Each scene shows the same named points in several views. A view is turned or mirrored, and shifted as a whole, has a little noise and may leave points out.

Scene 1
View 1
zir: [ 13  21  27 -31  -7 -18 -33  60  -4 -22   1 -11  29   4  19  26 -10 -11
  38  18  -8 -12 -49]
Siz: [-20  46   3   9 -16  26  -1   7  24   8 -28  22  33  13 -29  31 -62 -22
 -23  41  44 -38  20]
gul: [ -8 -14   1 -26  30  -2 -59  32  37   9 -14  28  12 -36 -62  30 -35  11
  33   4 -56 -43  -6]
magut: [ 12  26  28  -4 -22   0 -12  25  -8  -3 -26   9  11 -14 -12  27 -36 -20
  13   3   7 -24   1]
Zefik: [  1  15  21  -9  12  -6 -32  27  20  -5 -16  18  32  23  26  31 -20 -18
  23  29   5 -38 -13]
kotum: [-17  -5  15 -31   4  -4 -41  35  24   4  -3  15  14 -31 -55  22 -27  10
  30  -1 -20 -36 -14]
Ribu: [-13   0  22 -30 -10  -5 -27  20  13  -3 -11  15   5 -14 -40  35 -15   1
  26 -21  21 -46   1]
vazi: [ -8   5  37  10 -12   3 -20  14  11  21 -20  29  16 -26 -25  -2 -44 -15
   9  12 -11 -34  11]
Feba: [ -3  22  36   9  -8  -3 -12   8  11   0 -24  24  31  31  40  22 -24 -30
   8  24  39 -42   5]
tamek: [-18  -7  21 -27  12 -10 -46  34  29   3   1  17  24 -10 -22  18 -17   4
  33   9 -16 -39 -21]
Kamog: [-11  46  16 -18  -8  -2 -13  38  17 -24  -2  -4  53  56  49  35 -17 -25
   8  51  59 -27 -34]
ruvo: [  5  14  49   0 -22 -12 -15  28  -6   1 -10  11  21  -3  21   3 -21 -23
  22  11  10 -23 -12]
tebad: [-14  12  28  14   2   7 -27  16  27  21 -16  31  34  -6  -8  -3 -48 -18
   5  41 -14 -35   2]
zozo: [  5  40   4  12  -3  20 -15  22  15   7 -35  21  26  -7 -26  30 -66 -22
 -10  42  -7 -26  10]
paguz: [-16  15  26 -18 -15  -2 -19  25  14  -2  -5  10  25   3 -12  19 -21 -10
  15  11  28 -35 -10]
Mise: [  3   4  43 -11 -35  -6 -16  25 -11   9 -14  12  -4 -49 -50   6 -32  -7
  21 -23  -7 -23   5]
supup: [  3  14  41 -18 -15 -16 -23  40  -3  -9  -3   2  25   5  21  15 -10 -16
  30  10  11 -23 -28]
gavod: [  0  23  21 -15 -21   2 -11  19   0  -7 -23  10   9  -2 -20  39 -29 -14
  11  -3  33 -36   5]
megu: [-16   5  46  -8 -32  -5 -11  16   2   9  -6  16  12 -17 -23   3 -24 -11
  16  -8  29 -35   2]
tezov: [-11  42   6  -9 -10  13 -13  26  18  -6 -17   8  34  17  -9  35 -43 -18
  -3  37  32 -30  -6]
View 2
ruvo: [-22 -14 -19   6   5  13 -10 -11   2  -9  -3  18  30 -25 -16  -1 -36   6
 -18  29  -9 -21  16]
Mise: [-15  -3 -12   4 -25  23  23   6 -26 -54  14 -10  24 -33 -30  18 -19  36
  11  20 -17   7  -5]
magut: [-22  -6  -3  10  -4  16   4  16   5 -11  16   2  28 -24 -14  17 -14  12
   6  25 -25 -18  10]
Kamog: [-29 -39   5  17  35  -9 -41  13  45  22 -26  61  28 -32  29  -7 -19 -18
 -18  24 -42 -50  52]
megu: [-20 -26 -15   6 -16  27   9   6 -20 -40   3  15  28 -37  -9   4 -35  29
   8  22 -19 -20  26]
tamek: [-35 -30 -23  -8  13  -1 -26 -20 -20 -42 -16 -12   4 -54  -5   5  13  12
  11   0 -24 -22   9]
tezov: [-27 -36   0  13  11  10 -15  30  10   7   3  25  35 -32  11  11  10   0
  16  28 -48 -36  32]
vazi: [-27 -28 -31  -1  -9  29   0  -1 -36 -16  16 -12  39 -29 -22  10  -3  16
  18  33 -18 -20   8]
tebad: [-33 -44 -34  -1   8  22 -20  -2 -33   4   7  -5  43 -31 -11   6  14   2
  18  37 -26 -31  15]
gul: [-40 -22 -26 -14   7   0 -20 -17 -38 -48   3 -55  -3 -56 -18  24  51  15
  38  -6 -30 -11 -15]
gavod: [-24 -15   2  10  -9  19   5  23   6 -24  14   3  17 -35   0  15 -20  18
  18  11 -32 -33  28]
kotum: [-31 -24 -16  -5   0   2 -10  -6 -28 -58  -9 -21   5 -55 -10  15  24  24
  24  -2 -32  -7  -1]
zozo: [-29 -29 -11   8   4  19  -8  30 -10  19  25  -5  48 -20 -10  23  32  -3
  27  41 -44 -25   8]
zir: [-25  -1  -3   6  27 -23 -30 -16  30 -23 -28  21   7 -38  -7   5  -7  -5
 -29  10 -22  -1  -1]
Zefik: [-36 -25 -16   3  23   2 -32  -9  13   6  -5   7  17 -34   2   2  -7  -9
  -2  15 -24 -44  25]
Siz: [-27 -51  -4  15  -3  31  -2  50  -9  18  22  21  54 -26  12  14  14   6
  39  40 -55 -47  43]
supup: [-25 -13 -11   6  14  -3 -19 -15  15 -19 -17  22  16 -36  -6   0 -29   4
 -22  17 -14 -17  16]
Feba: [-31 -31 -17   8  10  23 -21   1  14  22   9  18  33 -25   6  -3 -39  -4
  -2  28 -17 -62  47]
Ribu: [-27 -18  -2   3 -11  14   2   8  -7 -53   5  -8  -1 -50  -1  14 -14  28
  24  -6 -30 -29  24]
View 3
gul: [ 30  20  -7 -41  31  28 -19  48 -12   0  52  53   4  10 -19  -7  -1   1
 -42  -4 -29 -47 -59]
Feba: [ -6 -19   9 -13 -10  11 -31 -15 -10  14  37 -46  -7  -1   5  -8 -34 -49
  17  61  10  -3 -38]
Ribu: [ 53 -29  13 -30  14   6 -34  14  -4   3  35   9  12  21  -1  25 -23 -18
 -23  30 -10 -25 -56]
Kamog: [  9 -11  -1 -15 -12   7   9 -36  -7  50  45 -34 -38   1  20   9 -38 -36
  22  84   1  46 -24]
zir: [  8 -27  -2 -17  14  20  27  10  22  30  41  17 -24  -1  19  23 -18 -33
   4  10  -3  33 -45]
Zefik: [ -8  -2  -9 -24   6  19 -14   3  -5  22  44 -14 -17  -5   2  -1 -29 -35
   4  43  -9   4 -41]
ruvo: [  0 -37  26  -5  -1  18  -8  -1   5   4  35 -10  -4   3   8   0 -19 -47
  12  20  18  -1 -50]
zozo: [ 31  23   9 -14 -12  11   1  19 -18   1  61 -24   6  13   5 -44  15 -20
  -5  42  11 -28 -22]
tebad: [  3  10  21 -13  -5  24 -18   3 -26   1  55   5  -7   4 -10 -37  -5 -25
  -2  35   5 -34 -44]
megu: [ 38 -44  43  -8  -2  10 -30  -5  -8  -6  34   4   9  19   2   7 -18 -33
  -4  29  15 -26 -59]
gavod: [ 50 -26  15 -21  -1   0 -22   8  -2   4  38 -25  15  20  10   9 -14 -29
  -7  42   7 -15 -41]
Mise: [ 51 -42  41  -9   8  11 -17  27   6 -21  36  16  26  24   4   4   4 -28
 -15  -7  18 -39 -61]
magut: [ 34 -23  17 -13  -2   7  -7  18   5  -1  42 -20  13  15  12  -4  -3 -34
  -2  22  15 -14 -39]
tezov: [ 40   3   9 -17 -11   4  -3  -8 -17  21  53 -22  -9  15  11 -14  -9 -21
   1  65   5  -2 -26]
paguz: [ 33 -23  21 -16   1  11 -17  -6 -10  14  40   3  -6  13   4   7 -23 -25
  -4  45   2  -8 -47]
supup: [  0 -36  14 -11   6  19   0  -5  11  20  35   3 -17  -1  11  17 -28 -42
  10  22   4  17 -50]
View 4
tezov: [ 17  13  20  24  17  41 -16 -14   4  26  27  -1  -3  14 -14  28   0  20
 -11 -28  59  18  -6]
zozo: [ -3  -5  26  29   5   7 -13 -14  19  16  17  -9  16  15 -38  19 -10   8
 -21 -29  40  40 -11]
magut: [ -6  16   6  53   9  18 -41   7  16  25  22   6  -9 -18 -11   5 -12  19
 -17 -25  34  24   5]
zir: [-13  11   6  50   1  51 -42   6 -21  24  -2   1 -33 -60   6  46  10  -6
   5 -17  55  -4  18]
ruvo: [-25  13  10  46  24  32 -53   2  -3  38  17   9 -26 -23  22  17 -21   9
 -13 -10  37  21   7]
gul: [-15 -28   2  40   0 -31 -11  73  -7  18  -1 -29 -30 -14 -51  53  34  12
  -4 -15   7  26   6]
vazi: [-31  -5  10  41  22  -9 -41  19  13  31  20 -12 -17  10  -7  11 -11  16
 -23 -15  14  37  -2]
Kamog: [ 24  26  29  13  28  89 -18 -36 -23  40  23  20 -16  -9  22  53 -11  12
   4 -15  90   5   0]
kotum: [-12  -7  -5  46   9  -8 -28  54  -6  22  13 -26 -41  -7 -24  38  35  21
  -5 -22  18   9   9]
Ribu: [ 12  19 -10  48  22  10 -32  54   4  32  31   0 -39  -7 -13  19  17  43
  -9 -19  27  12  12]
Zefik: [  1   1  24  23  22  38 -19  13 -16  41  10  15 -18 -21   1  53 -14  10
  -1  -3  52  29   2]
tamek: [-13  -9   4  35  18   9 -26  46 -19  32   9 -15 -43 -13  -8  53  20  15
  -1  -8  28  14   8]
megu: [-15  19  -4  48  31  15 -54  21   9  37  35  -5 -36   8  14   2  -3  35
 -20 -20  23  15   6]
paguz: [  1  14   5  35  27  31 -34  14  -4  35  28  -3 -31   3   4  27   6  27
  -9 -19  42  11   4]
supup: [-15  17   8  46  19  45 -47   8 -14  36  12   7 -34 -35  20  32  -7   8
  -4 -12  46   7  13]
Mise: [-27  14 -15  70  11 -11 -60  36  22  21  25 -13 -31 -12  -9 -12   5  26
 -23 -28   6  15  12]
Feba: [  5  17  27  22  38  47 -29  -6  -4  51  28  30 -12   1  19  29 -39  24
 -13  -2  52  39  -3]
gavod: [ 15  26   2  48  18  26 -32  19  14  30  33  11 -17  -5 -11   8  -4  37
 -14 -25  40  19   6]
tebad: [-25 -15  24  21  25   3 -24   6   0  33  14 -15 -10  19  -9  35 -11   7
 -18 -12  28  40 -10]
Siz: [ 20  12  24  16  26  25  -9 -22  22  26  40  -5  11  50 -25  13  -8  31
 -25 -33  51  35 -16]
View 5
Ribu: [ 11  13  -3 -17 -14   2  17 -19  36  -4  -9  -2 -30 -21  53  -5 -15 -28
 -34   0 -43  19 -34]
gavod: [ -9  13   2 -18  -9   7  27  -9   5  24   3  -3 -15 -19  54  -8  -6 -38
 -19  -5 -38  11 -23]
kotum: [ 17   3   2 -11 -33  -8  14 -36  31 -35 -17  19 -29 -28  20   9  -7  -8
 -42   1 -53  13 -33]
Kamog: [-27  -8 -15 -18  40 -41  78   8 -45  13  -1   0 -30 -25  24 -29 -32 -59
  43  -7 -43   6 -15]
megu: [  2  35  16 -23 -10 -11  15 -16  11   6  -8  -2   2 -34  52 -23 -10 -13
 -19  -2 -27  28 -35]
Zefik: [-21  11 -25  -6  15 -30  32   0 -15 -10   7   1 -36 -17  16  -3 -21 -17
   9 -15 -47   0 -18]
gul: [ 11   0 -11   3 -45  -5  -3 -40  33 -47 -10  28 -44 -18   4  37  -4  12
 -53  -5 -71   0 -28]
Feba: [-30  34 -17  -9  28 -25  28  14 -24  26  13  -9 -21 -19  49 -13 -29 -15
  22 -14 -38  12 -24]
Siz: [-25  10  18  -6  -9   5  38 -15 -44  55   2  32  -2 -23  58  20 -12 -25
   9   8 -78  15 -24]
zir: [ -6 -10 -14 -24   0 -33  48 -10  -2 -40  -2 -10 -26 -26 -11 -35  -2 -44
 -11 -19 -15  -7 -10]
paguz: [ -1  13   3 -18  -1 -17  34 -14   0   1  -9   6 -17 -29  39 -15 -18 -26
  -6  -1 -43  19 -29]
tebad: [-18  27   5  -3 -14 -24  11 -18 -27  -1   1  26  -7 -29  20  14  -9  17
  -3  -5 -62  10 -26]
magut: [-16  16   4 -18 -17   2  19 -10  -7  15  10  -3  -3 -21  33 -11   8 -25
 -23 -14 -29   2 -16]
supup: [ -8  14  -8 -23   7 -32  35  -4  -3 -20  -1 -12 -17 -29  14 -35 -10 -29
  -3 -17 -16   6 -20]
tezov: [-20  -2   4 -12  -1  -9  49 -12 -31  25   0  18 -15 -23  36   2 -12 -38
   7   1 -60   7 -18]
tamek: [  9   7 -11 -10 -13 -26  19 -25  20 -40 -14  12 -37 -27  13   1 -19  -5
 -22  -5 -51  11 -32]
Mise: [  8  31  23 -25 -40   7  -2 -26  26  -4  -2  -2   8 -31  39 -15  16  -9
 -52  -8 -20  16 -28]
vazi: [-11  37  12  -9 -25 -11  -2 -20  -6   1   3  14   3 -30  31   4   1  16
 -23  -9 -44  14 -27]

Which points are out of place in each view (at most two, in the order of its rows)? Write none if all are in place.
view 1 | tebad
view 2 | gavod, Zefik
view 3 | supup
view 4 | none
view 5 | Feba
